Each row is a point on a landscape with many valleys, with its height.
From any point a ball rolls to the lowest of the 2 points nearest to it. It stops when none of these is lower. Distance is the straight distance between rows; heights are no part of it.
Q356 height 666: [130 137 122 117 125  87 131 144 111 146 146 114 142 123 171 153 147 169
 103  82 118 121 112 140 146 141 106 124 136 165  93 130 144 119 173 114
 131 103  94  94 117 145 131 148 157 129 124 131 132 144 139 115  92 132
 123 129 112  92 132  86 129 170 126 118 179]
Q7 height 439: [117  93 198 161 121 125 104 126 151 118  72 142 105 138  66 129 101  78
 151 179 161 146 157  58 111 120 144 142 180  87 119 117 118 159  55 133
 170 174 210 178 115 151 179 130 123 120 116 132 146 102 110  91 168 120
 107 130 145 103 101 195 160  96 131 150  91]
Q680 height 573: [115 154 124 127 122 142 136 190 122 150 115  59 136 125 174 127 133 113
  82 148 134  85 122 149 179 116 113 135 113  88  66 117 174  77 129 147
 148  95  84  48 177 121 105 147  78 159  87 138 105  46 119 178 133 104
 175 116  89 168 142 137 123 159 165 142 152]
Q488 height 447: [136 134 125 128 191  92 115 104 129 115 130 199  87 148 156 129 148 136
 160  92 154 142 123  69  34 180 126 146 131 220 169 117 109 187 129 110
 113 154 198 240 122  97 139 104 154  99 153 167 114 156 143  69 150  96
 105 178 179  50 131 140 123  96 110  97 102]
Q499 height 689: [151 114 213 113 147  98 138 148 104 107 100 207  78 116 154 142 136 120
 134 138 106 137 118 153 138 101 173 200 146 143 137 100 106 151  32 116
 109 179 147 184 117 183 106 141  90 141 113 117 116 141 165 127 128 194
 116 148 118 106 113 117 142 115 124 157  86]
Q384 height 494: [151 115 183 137 113  80 135 119 126 152  99 132 147 152 130 136 119 131
 146 118 134 141 159  97 169 120 129 128 171 110 149 123 116 133  94 123
 143 137 169 145 119 179 133 146 125 139 123 120 156 142 150 125 126 173
  79 149 137 104 102 104 125 115 122 130 119]
Q301 height 853: [128 126  83 137 111 110  94  86 159 155 171 110 141 137  79 151 138 152
 150 137 165 144 158  75  84 167  63 107 124 181 116 132 102 133 182 126
 120  99 146 154  86 108 149 133 197  97 128 144 149 159  97  87 143  92
 107 147 162  89 152 123 120 138 107  71 145]
Q950 height 571: [123 154  93 105 173 198 154 156 103 124 111 107 113 111 189 118 140 100
 104 134  90 113  97 198 117 107 177 139  74 116 126 132 169 114 103 148
 109 135  72  86 168  85  94 125  81 143 130 121  81  86 138 191 133 133
 173 135 118 197 142 145 120 125 148 157 127]
Q48 height 380: [143 141 115 141 130 139 132  88 104  55 231 178 144 108 106 114 123 155
 120  98 136 149 113 137 118 114 112 140 118 144 126 142  98 163 168 172
  80 102 156 123 110 149 112 115 166  78 149 135 133 199 136  81 109 154
 156 133  80 117 108  89  83 151 108 110 105]
Q601 height 265: [141  66 228 145 141  97 103 154 130 101 101 214  95 173  64 131  84 112
 126 167 141 153 132  91 125  82 124 193 164 151  83 105  70 184  53 114
 171 183 202 213  92 188 150 125 141 138 155 140 135 158 162  52 136 155
 100 131 144  96 101 127 193 129 108 168  66]
Q731 height 561: [142 140 213 161 105  83 137  98 120 138 116 129 168 124 129 129 137 108
 126 136 174 150 163  95 173 119 126 134 185  66 161 123 119 136 102 173
 112 122 202 131 132 190 130 158 117 112  98 124 168 125 157 133 136 174
 110 127 105 106  99 126  80 114 145 138  91]
Q843 height 229: [137 106 158 154  85 108  96 126 162 111 145 109 145 150  44 115  83 128
 128 179 173 125 156  66 138 104  86 123 163  74  92 121  92 137 143 153
 175 122 181 130 118 160 179 147 155 119 129 134 149 153 111  51 125 111
 133 107 113 125 109 155 168 156 125 154  90]
Q383 height 530: [122 127 101 132 111 175 170 141 150 123 153 146 100 103 119  95 108 118
  89 144  81 145 125 177 143  82 133 130  80 142 126 148 116 115 103 101
 124 154  60  72 150  93  97 122 107 133 156 116  80 119 134 193 131 111
 151 107 103 164 135 148 164 132 116 109 103]
Q915 height 405: [147 117 186 129 106  57 148 145 147 175  81 124 119 141 134 132 115 138
  97 126 120 140 167 120 175  93 135 144 178 137 161 116 130 124  90  81
 181 169 123 128 114 194 132 176 135 161 140 121 123 143 160 138  94 167
  66 136 129  88 104 125 179 142 112 156 129]
Q287 height 752: [144 158  88 125 159 149 144 123 125 174 130  68  98 141 132 144 112 108
 117 163 128 105 155 157 121  64 131 149  93 101 128 145 153 101  93 165
 149 146 115  87 144 142 103 195 106 157 107 129  83 125 139 160 136 142
 141 165 141 193 122 161 150 152 127 164  82]
Q207 height 727: [121 139  97 148 113 124 171  81 127 149 202 123 132 120  92 137 133 146
 125 119 129 164 161 139 106  86  99 123 100 152 159 152 113 135 133 119
 102 132 135 122  91 130 115 160 165 112 141 135 110 179 133 148 130 142
 113 153 135 117 122 114 120 149 103  77 114]
Q812 height 508: [117 160 136 146 113 149 163 144 112 162 127  65 160 117 175 140 158 113
  90 142 146 135 139 139 163 117 126 106 115  90 112 125 164 103 130 145
 111  83  99  72 146 112  98 151  90 137  96 149 127  53 128 207 131 119
 153 136 100 139 139 122  86 134 169  99 164]
Q115 height 422: [137 125 116 122 151 161 109  80 134 113 113 133 166 147 154 121 131 135
 182 101 156 128 101 103 115 191 155  87 124 108 190 133 127 142 147 130
 112  94 148 162 129  71 135  64 120 111 147 140 153 128 114 135 145 104
 108 137 159 138 122 135  83  76 131 110 118]
Q879 height 699: [151 153 128 150  98  86  90 107 148 110 196  93 181 146  88 121 123 143
 117 130 197 116 181  55 130 146  66  99 172 107 120 129 101 130 192 186
 132  89 207 148 109 182 165 162 207  86 109 161 160 176 136  37 114 125
 147 126 107 101 119 122  84 168 131 136 115]
Q263 height 716: [145 130 104 111 165 118 106 125 108 127 143 136 137 141 176 158 138 167
 151  76 130 112  98 120 111 173 116 113 119 159 108 123 130 140 161 139
 118  98 140 133 117 111 135 114 147 115 123 130 144 133 126  89 112 120
 124 152 147 109 133  86 112 148 132 112 154]
Q102 height 606: [117 152 140 129  84  61 152 145 118 133 165 142 151 104 116 131 152 164
  57 102 112 157 130 127 158 128  90 131 163 187 100 128 117 129 194 111
 130 111  88  94 111 166 126 161 180 115 146 134 142 173 169 114  77 144
 129 102  68  51 126  95 129 162 115 102 186]
Q689 height 166: [124 143 165 130 104  85 144 182 127 147 111 112 117 114 189 111 141 142
  38 117 104 120 115 170 184 142 128 141 132 143 113 119 153 101 147  92
 146 126  47  65 157 129 114 143 101 141 124 128 100  94 161 165  88 125
 138 100  74 118 124 135 165 174 131 165 161]
Q863 height 655: [146 142  95 105 145 136 116  94 119 154 126  68 176 138 179 136 126 157
 129  93 145 105 104 146 145 155 142 109 113 103 167 137 160 111 169 138
 142 103 104  95 142 119 138 129 125 133 156 131 120 154 126 146 112 124
 117 126 142 174 112 129 136 132 133 168 127]
Q545 height 351: [133 130 146 128 104 141  96 104 136  89 120 148 193 134 135 111 139 158
 143 104 168 126 101  92 148 215 127  78 160 106 157 126 114 140 184 122
 116  74 142 137 123  89 148  61 122 103 127 130 188 108 109 121 121  87
 117 103 126 100 126 118  67  99 128  85 143]
Q75 height 374: [121 123 147 122 102 125 154 159 147 163  64  96 128 130 167 107 129 108
 104 131 103 127 131 147 186 131 172 105 143  97 158 125 155 103 112  76
 149 135  56 106 169 114 127 110  82 161 119 121 111  66 130 200 112 122
 116 109 120 147 124 146 145 105 147 159 162]
Q60 height 597: [111 132  73  92 139 151 114 196 139 156 106  62 133 128 167 126 107 125
 133 129 110  60 104 151 154 131 121 127 105 104  54 123 173  66 141 132
 163 105  79  61 172 116 122 126 105 164 108 117  98  77  88 146 128  96
 162  95 127 185 160 121 140 162 140 149 164]
Q913 height 780: [128 114 142 162  88 106 160  98 143 142 179 146 143 139  45 125 106 125
 130 145 138 165 175 108 133  80  85 120 136 121 130 144  83 144 117 128
 126 131 172 143  96 172 134 164 161 112 124 129 133 167 145 111 133 145
 109 143 118 110 120 109 128 146  98  86 104]
Q141 height 807: [122 122  33 119 144 156  89  87 147 154 162 101 129 131 111 161 154 153
 161 113 143 120 122 125  60 184  82 116  81 202 116 145 128 117 190 123
 106 102 110 145 101  64 132 104 176 116 142 125 151 141  75 122 162  86
 119 135 186 116 169 121 123 125 130  87 153]
Q405 height 672: [118 103  66 113 173 160 128 119 132 126 111 151  75 158  99 142 119 103
 208 122 101 112 131 129  75 130 139 116  92 147 127 137 114 143 103 123
 132 147 149 188 129  91 131 102 119 140 126 115 120 119 111 113 164 119
 108 173 185 147 155 126 131  94 106 107 118]
Q622 height 755: [164 142 139 135 139  84 101  95 109 113 191 122 163 159 114 133 116 151
 141 103 178 129 165  83 134 124  91 128 158 117 136 134  99 151 152 195
 115 107 221 154 115 187 131 153 173  97 122 144 140 196 165  54 115 177
 125 160 122 118  97 109  83 157 114 154  69]
Q770 height 599: [121 138  75 138 109 161 173 128 145 144 167 115 122 102 155 121 136 146
  69 110  87 153 141 182 137  97 108 124  75 185 124 160 141  99 144  95
 127 134  31  46 126  84  85 128 148 135 163 124  89 127 141 216 136 119
 145 110 107 146 149 139 146 157 124  93 131]
Q642 height 764: [116 105 216 148 107 110 121 168 123 101  67 168  99 118 107 133 136  85
 152 163 132 112 113 101 160 138 148 144 175  75  93  98 121 138  65 138
 128 143 161 142 148 153 141 116  76 130  69 111 159  67 115 119 141 133
 137 114  99 110 125 145 107  96 151 139 133]
Q428 height 610: [139 123 116 121 164 140 129  81 108 119 140 143 102 144 127 135 118 123
 187 122 132 131 131 131  97 113 142 141 102 113 158 135 119 150  89 158
 110 140 175 166 123 124 118 124 116 121 135 130 117 156 134 113 144 159
 113 179 155 166 110 133 122 108 114 138  69]
Q603 height 528: [113 111  81 103 129 138  96 154 160 135  98 121  83 129  97 123  98 117
 143 154  90 104 114 136  99 119 134 118 110 145  99 135 133 115 129  97
 162 163  88 121 132 101 161 121 122 150 126 110 104 121 102 103 123  96
 137 109 152 160 144 167 200 141 120 158 136]
Q224 height 664: [120 149  91 143 112 128 183  96 135 174 156 101 125 109 136 137 148 140
  87 120 106 165 157 165 115  85 126 120  98 171 168 151 147 118 125  83
 120 143  71  93 108 103  97 156 146 130 147 131  95 141 145 205 124 135
 111 145 132 118 129 140 144 136 116  84 130]
Q473 height 763: [116 108  16 110 162 210 113 101 135 131 134 105 128 128 126 146 139 136
 177 101 108 115  99 162  75 171 131 109  65 163 130 153 146 106 174 127
 105 106  92 135 131  45 119  73 148 132 162 106 137 120  70 161 165  90
 129 119 178 168 168 121 117 100 135 104 156]
Q546 height 259: [136 115 177 131 132  72 113 134 145  97 129 227 130 159  94 118 125 148
 135 120 155 161 135  38 102 167  98 136 177 194 115 111  60 187 137 115
 132 140 189 209 105 144 156 110 171 106 139 165 150 164 161  45 125 105
 106 132 134  29 128 110 131 112 102  75 134]
Q323 height 572: [123 105 138 119 143 123 144 190 140 147  63 138  68 141 119 134 112 100
 149 152  69 111 142 150 151  85 157 136 136 129  93 123 123 115  52 105
 159 169 108 130 141 147 114 136  91 164  95 106 106  85 137 141 132 153
 118 142 144 146 146 128 148 130 122 146 138]
Q611 height 544: [118 144 161 138  78  88 151 133 122  95 175 186 138  94  78  97 130 143
  61 123 111 173 122 129 151 112 107 145 161 162 124 127  86 150 174 115
 116 130 116 112 111 175 134 145 158 107 161 128 141 191 176  90  86 140
 142  89  53  66 106 113 144 141 110 119 143]
Q197 height 491: [132  90 174 129 110  95 156 183 150 147  97 170  75 141  88 116  93 121
  98 160  80 137 135 151 173  63 116 146 131 145  91 127  88 117  60  81
 166 166 101 114 125 164 105 161 110 170 136 110 113 127 160 129 108 153
 108 117 110 127 132 117 189 164 111 143 116]
Q767 height 742: [129 149 121 151  58  96 132 142 166 132 195 103 139 108  64  91 109 136
  52 172 136 138 155 118 157  85  61 136 119 124  88 133 104 104 184 130
 154 120  95  64 129 159 132 178 170 122 134 141 117 160 135 110 110 109
 176  76  57 124 125 147 170 184 136 127 127]
Q255 height 791: [104 108  89 108 128 192 116 162 132 112 107 125 151 118 157 124 141 126
 155 109 110 113  76 148 127 188 141  97 111 137  88 126 149 104 163 112
 105  93  77 107 135  54 122  60 117 127 124 101 154  61  66 160 133  78
 145  94 147 141 172  95  85 109 141  87 199]
Q998 height 724: [133 111 171 139 131 138 108 147 133 114  89 127 104 145  88 149 104  85
 181 174 151 108 139  94 149 112 125 143 159  63  68 115 115 133  65 188
 142 134 183 125 144 160 146 136  97 128  69 117 143  92 107 102 161 140
 143 142 120 149 128 155 111 120 134 155  98]
Q142 height 710: [143 141 118 117 138 100 147  92 112 165 126  92 156 136 178 139 138 159
 127  79 128 140 141 137 142 129 146 115 131 137 191 137 158 120 138 106
 131 132 115 127 121 136 121 147 133 140 158 125 121 174 157 156 102 169
  84 158 153 128  99 115 130 123 119 136 126]
Q597 height 464: [126 164 152 147  93 106 127 112 111  58 220 184 158  98  79  96 138 140
  78 115 152 163 132 114 125 121 110 140 169 141 133 130  86 167 193 175
  79 111 178 144 109 179 128 134 175  80 141 135 156 197 168  62  92 148
 153 104  48  69  96 106  77 140 108 118 119]
Q281 height 275: [138 140  95 137 137 165 150 112  92  80 229 133 170 111 157 139 139 179
 103  70 128 147 112 161 127 124 106 134  99 156 109 149 126 127 176 165
  86  87 119  76 110 137  99 122 171  94 163 129 140 181 128 122 118 146
 164 121  94 122 124  72  70 171 125  95 145]
Q487 height 438: [113 171 181 164  99 118 162 122  95 148 144  89 177  93 171 131 174 120
  65 125 165 162 148 126 147 124 120 105 146 100 149 116 159 121 152 146
  80  84 133  89 125 133 108 166 113 112 105 149 153  82 140 191 118 130
 131 127  81  86 122 113  75 137 164  90 160]
Q563 height 529: [118 140  82 112  98 118  95 152 146 136 170  83 153 118 124 132 123 163
 125 131 140  86 113 120 141 140  69 125 110 128  50 131 140  85 186 132
 149  84  98  70 132 129 139 143 165 130 108 132 125 124  78 102 128  85
 175  84 109 137 159 107 134 179 142 103 166]
Q133 height 824: [129 115 138 155  94  91 122 101 155 136 159 146 142 146  43 132 117 126
 141 152 166 164 180  58 110 129  68 109 160 141 115 130  82 150 138 131
 136 122 195 174  87 151 157 147 188  98 122 149 151 156 126  73 145 116
 104 143 140  78 132 120 126 131  96  73 125]
Q448 height 691: [158 149 141 123 159 139 134  98 102 158 132  91 138 142 165 140 119 129
 138 138 148 121 137 155 148  91 137 154 107  81 153 137 140 113  88 193
 106 124 142  95 141 148  95 167  97 138 111 130 104 153 152 159 128 185
 129 170 131 196 103 123 105 139 139 174  73]
Q903 height 825: [102 114 120 121 108 149  98 160 145 100 110 155 118 106 100 121 133 114
 151 152 108 114  91 110 118 177 119 100 134 126  73 119 127 119 141 111
 115 112 100 120 133  74 145  82 107 115  97 114 151  73  76 112 125  78
 149  97 129 115 161 127 119 118 135  83 183]
Q500 height 282: [105 125 154 130  87  83 137 156 136 157  90 105 137 109 178 115 151 143
  83 101 114 124 121 143 168 159 145 109 149 138 139 114 164 106 162  64
 144 126  51  98 136 116 142 110 115 139 124 126 126  89 132 176  91 111
 109  98 106 101 130 127 148 140 142 139 201]
Q660 height 118: [130  87 214 145 117  63 126 152 140 110 104 227 112 147  80 125 111 127
 124 141 136 159 139  69 126 117 116 160 182 164 106 109  72 177  81  98
 157 165 189 209  96 182 157 132 151 134 142 152 145 155 160  50 123 137
 102 120 129  49 111 117 177 113 110 111 125]
Q766 height 488: [129 155 158 127 163 137 111  61 100 113 120 154 167 113 175 118 159 122
 161 103 178 150 110  94  77 177 170 110 135 105 220 120 152 160 117 145
  74 112 198 194 107  91 120  88 112  87 141 155 152 136 138 135 141 134
 108 141 150 106 103 154  64  63 130  98  98]
Q318 height 547: [125 156 123 131 179 145 124  56  81 119 157 130 136 116 167 138 157 122
 163 101 166 138 112 134  68 135 155 126 103 103 192 132 163 160 114 181
  73 120 189 165 113 103 116 125 122  95 133 151 128 154 141 130 139 157
 125 170 149 142 104 142  81 100 137 129  87]
Q162 height 395: [133  65 215 129 113 111 126 172 140 112  96 199 103 162  61 106  76 120
 112 168 102 150 124 139 164  67 127 172 145 137  85 114  65 148  64  85
 174 174 140 162 100 183 129 133 112 168 164 110 136 152 159  87 104 156
  94 103 124 124 109 104 204 153 111 165  92]
Q542 height 222: [124 110  96  77 197 201 123 128 104  51  88 196  60 122 138  99 130  97
 188 132  79  98  90 181  82 124 205 155  87 137 163 112 130 156  82 127
 106 187 125 202 150  95 114  62  86 133 159 104  86 119 119 130 143 154
 146 154 157 189 144 121 138  83 119 168  91]
Q308 height 797: [129 132 191 130 129 118 114 154  98 106  88 140 137 116 167 143 142 120
 143 131 146  97  89 131 161 155 152 133 161  75 102  97 141 134 105 162
 111 104 148 119 149 140 134 108  74 123  67 120 157  75 128 127 125 139
 139 128 105 136 130 114  88 114 151 146 132]
Q871 height 456: [139 122 140 131 106 152 177 148 152 142 108 126 119 130 134  99 109 103
  94 155  98 150 140 160 191  95 144 131 107  98 146 138 114 111  81 105
 140 144  74  90 172 120  96 127  79 162 139 116  93  96 151 207 126 135
 130 116 103 170 118 147 154 114 131 142 100]
Q540 height 449: [138 114 116 109 102 108 109 168 153 141 129  93 129 143 112 119  88 151
 135 144 125  85 129 115 176 122  83 124 123 104  63 127 113  91 148 127
 180 113 103  76 142 152 141 143 139 153 120 111 126 132 100  90 108 108
 136  98 120 157 142 105 171 174 119 149 136]
Q72 height 631: [147 150 129 118 161 162 161 120  93 118 149 131 116 117 182 126 134 135
 108 122 109 136 110 190 139  99 158 159  90 119 150 137 137 125  92 150
  97 135  98  86 146 119  81 142  98 133 143 122  92 139 153 178 121 162
 145 153 108 177 116 120 115 136 134 143  89]
Q127 height 598: [126 126 100 123 117 115 105 108 151 139 138 123 111 128  93 130 105 143
 131 136 122 127 123 115 102 124 115 126 121 147 125 135 123 139 156 103
 151 141 118 129 111 122 163 139 154 116 142 126 118 156 116  86 117 103
 121 121 139 127 122 152 188 139 117 144 119]
Q878 height 263: [120 105  28 124 156 196 130 104 114 143 174  80 167 123 185 167 144 190
 126  43 122 128 100 185 102 165 108 134  66 212 107 159 171  94 200 117
 107  94  62  74 103  79 103  93 190 124 196 107 150 154  86 192 141 118
 141 100 159 147 160  88 108 155 143 107 185]
Q259 height 647: [130 155 129 149  75  79  92 133 141 136 180  63 185 127  93 137 141 153
 100 145 201  87 172  72 143 151  56  97 171  88  92 115 135 100 203 165
 152  77 168 107 121 178 160 165 192 108  88 158 160 141 101  66 118 101
 156 111 104 105 140 119  96 183 146 117 164]
Q823 height 837: [134 127 141 109 159 155 104 141 119 146  41  78 132 158 156 144 118  99
 171 145 136  88 108 135 149 148 183 134 149  57 143 110 158 115  85 171
 146 132 141 139 168 122 141 117  71 148  87 127 126  89 128 142 144 144
 120 147 160 198 121 170 110  83 138 201 113]
Q687 height 632: [141 106 144  93 175 116 130 179 114 116  84 192  60 134 157 141 129 121
 160 118  70 113 113 170 115 101 177 157 125 170 114 115 117 138  51  97
 132 183 109 180 125 142 111 122 103 161 103 111 104 116 145 113 119 169
 115 155 152 129 140 104 154 130 112 150 132]
Q253 height 335: [120 119  29  85 215 194 117 131 102  99  88 142  44 152 116 114 119  97
 177 135  62  77 118 195  59 107 180 141  77 143 168 148 139 130 127 134
 144 181 119 182 158  87 118 105  98 170 156  96  88 127 126 126 147 133
 132 148 194 208 154 149 169  88 120 202  87]
Q643 height 756: [100 115  62 107 145 180 100 156 133 147  67 103 129 132 141 135 159  97
 166 123 104 120 114 142  89 184 171  87 120 166 124 124 156 110 160  90
 105 115  75 163 127  48 128  64 114 141 119 109 148  58  83 165 152  90
 119 130 197 127 179 125  95  83 138  96 214]
Q257 height 600: [132 126  72 127 168 178 116  49 109  82 182 154 129 121 135 130 136 155
 157  82 132 143  91 141  70 159 135 128  87 158 189 148 133 155 167 141
  86 121 140 147 112  74 114  73 148  91 188 137 128 181 109 115 140 113
 128 143 146 136 117 130 108 106 117 112 106]
Q103 height 531: [120 101 135  98 117 117 111 217 153 151  74  94  98 135 133 105  84 123
 127 151 100  75 116 138 181 128 117 129 139 104  63 116 135  72 114 111
 188 141  83  75 165 135 124 127  95 177 106 100 111  82 100 120 106 113
 131  96 121 170 149 130 171 170 121 184 152]
Q391 height 680: [113 123  88 129 132 178 181  99 123 122 131 152 108 108 134 116 138 114
 138 114  79 156 120 182  95 103 186 121  92 149 201 147 143 138 101  82
 101 163  80 151 123  83 101  97 116 139 163 117  98 134 122 197 148 130
 120 139 159 149 133 143 133  79 117 103 126]
Q424 height 604: [125 136  81 120 111 164 109  97 140 122 150  92 175 115 142 126 127 155
 137 110 139 117 102 136 133 165 119  99 110 114 138 145 141 111 184 127
 121  91  95  94 133  89 142 100 140 115 150 128 137 139  92 147 132  90
 140  97 126 153 130 130 120 127 137 120 144]
Q435 height 522: [123 100 192 160 101 122 150 124 150 141  88 142 106 130  75 119 103  77
 120 184 125 161 163 115 139  70 155 153 154  95 148 127 122 147  44  99
 160 181 163 152 121 168 150 158  96 139 126 120 125 112 138 152 148 140
 112 119 135 124  99 175 176 100 133 142  84]
Q87 height 758: [140 133  96 106 198 133  87 142 101 113 104 125 103 151 177 161 138 129
 172  99 133  83  87 128  82 176 139 121 106 141 102 114 144 145 131 157
 128 113 154 158 141  99 149 111 113 125  97 131 134 101 123  80 139 115
 137 164 155 143 148 118 121 124 137 151 140]
Q912 height 676: [124 147 138 145 126 150 127 116 135 129 125  85 142 132 114 136 123  95
 157 172 155 108 144 111 146 104 120 120 129  47 105 133 135 113  97 191
 116 107 161 101 144 143 126 159 102 126  72 140 131  96 105 143 149 129
 152 136 111 164 125 148  94 130 144 138 107]
Q430 height 352: [130 112 157 146 107 112 104 108 159 130  96 110 140 146  84 130 107 113
 154 159 169 130 154  54 124 153 114 100 170  87 139 119 119 145 126 131
 167 135 180 149 119 132 182 127 132 114 117 133 154 121 106  87 145  98
 102 127 144 108 112 173 149 109 128 134 111]
Q617 height 621: [148 144 177 153  96  97 135 123 121 152 129  84 169 136 124 140 130 119
 116 147 172 115 165 104 190 113  99 116 163  57 120 123 133 109 126 180
 128  93 163  88 142 181 123 174 118 131  83 135 162 106 134 139 130 152
 132 134  94 136 117 110  85 152 159 141 120]
Q657 height 654: [119 109 104 125 126 160 144  77 126  86 158 187 114 111 119 112 124 142
 149 101 103 162 106 151  95 126 151 136  95 168 182 141 115 159 127  88
 100 164 114 161 107  94 123  81 128 113 178 123 113 173 116 131 134 123
 115 133 139 123 114 130 144  98 103 100 114]
Q794 height 720: [109 108  33 105 162 193 119 128 144 139  78 105 111 152 109 138 134  85
 202 129  93 115 127 133  92 155 165  87  99 133 140 134 130 116 137 115
 125 121 107 175 147  57 124  75 111 150 133 113 131  89  92 159 165 104
 119 143 199 164 169 134 108  63 121 109 157]
Q429 height 673: [120 122  89 135  88 114 124 134 171 142 172 125  93 111  56 111  95 144
  91 168 110 136 130 134 112  69  85 139  96 158  87 143 114 120 149 102
 156 152  84  89 104 131 135 157 164 128 139 133  95 168 123 107 110 111
 154  95 106 138 139 159 208 169 115 128 109]
Q962 height 753: [144 133 142 121 156 114 149  80 103 161 100 113 152 138 186 131 142 138
 152  84 133 147 129 136 130 125 179 131 133 106 227 128 158 136  91 122
 116 141 146 168 128 121 111 123 109 144 153 131 121 160 156 170 127 179
  86 170 177 145  92 125 111  71 140 145 103]
Q649 height 831: [129 129 137  98 161 174 115 170 109 115  73 111 136 134 180 127 118 107
 168 136 116  88  73 165 162 147 173 138 124  74  99 107 146 110  89 171
 116 116 122 112 168 110 118  97  68 142  92 109 121  81 123 153 127 141
 147 128 124 202 143 121  94 103 143 176 121]
Q3 height 714: [132 153 153 163  77 111 164 144 142 112 191 141 136 100  87 106 132 121
  60 158 124 150 151 136 168  90  73 130 115 111 102 134  90 112 149 148
 115 109 117  69 141 158 104 172 135 126 122 137 127 125 152 132 121 127
 169 102  51 113 127 117 129 171 136 111 116]
Q361 height 509: [105 149  59 100 175 182 133 152 103 135  77 102  97 112 167 127 154  88
 120 125  71 101 107 191  72 127 201 116  92 142 151 135 185 124 128 106
 124 148  68 133 155  78 127 104  95 147 123 115  94  81 130 172 141 122
 160 128 161 180 150 157 139 106 146 158 160]
Q727 height 527: [124 142  91 126 190 116 123  61  97 112 172 161  96 121 149 143 152 144
 148  80 140 153 114 118  36 152 139 145 108 192 197 131 143 178 148 124
  97 155 180 198 104  92 127 120 159  97 166 151 111 186 130  91 132 124
 105 175 170  86 109 146 134  99 116 115  93]
Q899 height 354: [105 153 185 150  75  75 156 126 106 156 129 121 171  89 151 131 182 137
  62 119 142 177 146 108 138 152 113 113 176 146 151 113 152 121 178  94
  96  99 118 116 108 147 120 150 137 113 133 137 160 103 137 172 103 126
  97 109  97  29 128  99  90 123 133  67 197]
Q346 height 302: [143 124 213 128 101  56 149 180 128 158  77 130 110 132 164 121 137 140
  67 121  99 132 136 150 202 122 142 153 167 137 136 111 134 110 107  86
 157 149  88 108 144 179 109 162 104 167 124 121 125 106 170 153  85 162
  94 114  85  87 110 117 162 154 128 174 150]
Q936 height 139: [126 127  59 126 139 193 147 117 102 122 213  84 189 118 182 147 139 200
 105  56 133 133 114 171 133 136  87 135  80 173  96 161 153  89 196 139
 111  73  78  47 113 119  94 118 186 115 186 123 135 167 105 178 137 126
 169  97 125 143 145  69  72 176 140  93 168]
Q150 height 437: [113 132  34  92 184 162 116 161 128 150  64  90  67 138 130 133 125  97
 145 137  66  75 123 177  82 111 172 117  95 143 133 143 161 106 130 114
 161 167  83 138 154  99 136 126 107 172 123 101  95 102 123 134 138 118
 138 131 181 188 157 167 174 122 126 187 137]
Q579 height 657: [128 151 137 138  92 139 128 106 126  98 172 127 167 100 129 111 125 142
  96 125 136 137 114 136 151 137 117 118 124 104 133 139 118 126 172 137
 107  99 112  77 136 128 132 129 128 102 134 128 135 143 126 126 115 112
 153  92  76 132 106 132 120 143 131 121 124]
Q15 height 592: [121 147  93 140  99 113  91 123 146 150 188  64 158 118  97 152 145 135
 129 153 178 103 154  94 104 135  61 105 124 116  72 129 143 100 179 153
 125  77 136 104 103 138 146 169 185 113  86 158 139 129  74  90 140  87
 166 117 124 112 156 123 109 177 145  91 173]
Q983 height 271: [113 145 185 140  75  96 122 110 125 116 128 149 176  98 127 114 160 136
  95 118 156 153 123  98 141 184 129 103 173 122 165 119 125 142 179 109
 101 105 140 131 109 129 144 105 129  99 124 131 174 119 128 124 109 105
 109  92 104  56 113 122  91 101 127  83 166]
Q837 height 581: [119 132 184 148 114 141 158 113 133 123 102 148 111  99 119 113 135  73
 113 183 125 155 137 136 140  97 177 153 134  88 175 122 132 148  55 116
 113 160 139 145 143 139 128 140  75 124 114 131 111 101 145 182 141 143
 136 119 109 133 101 177 138  77 148 133  87]
Q108 height 363: [142 127 179 137 168  64 115 120 136 128 113 193 119 152 149 138 134 130
 148 103 172 153 146  34  76 175 113 140 174 183 155 106 101 176 110 120
 124 155 229 227 111 147 150 125 166  98 134 167 134 153 154  62 147 121
  90 164 168  31 113 140 117  98 107  95 104]
Q362 height 353: [140 100 144 135  72 106 115 167 156 121 147 110 144 153  48 112  74 144
 125 177 150 102 157  82 183  97  59 130 147  78  48 124  76 102 138 156
 191 109 147  89 138 182 145 160 157 145 125 114 151 146 106  64 123 118
 143  93 102 149 133 107 156 180 126 141 116]
Q278 height 630: [114 134 149 127 123 143 158 135 125 113 103 169  91  88 143 115 150  90
 118 146  86 153 127 159 112 108 192 133 120 131 166 116 142 145  65  83
 105 165  96 159 126 116 120 117  86 130 122 123 109  99 140 175 140 135
 138 127 128 114 124 148 136  88 132 104 138]
Q714 height 800: [140 121 132 103 193 137  88 137 106 129  53 125  87 164 162 155 133 103
 186 122 127  87 120 124  94 157 175 141 133 113 143 108 145 142  78 158
 143 154 168 188 147 126 146 111  92 140 101 125 125 107 142  91 159 144
 112 179 181 160 132 152 127  90 133 192 103]

Two balls start at each pair of points below. Name the first point that both come to, or write none.
Q879 / Q912 => none
Q257 / Q207 => none
Q687 / Q428 => none

For each start below, name the point where the ball stops.
Q391 => Q843
Q649 => Q689
Q823 => Q936
Q133 => Q689
Q657 => Q660
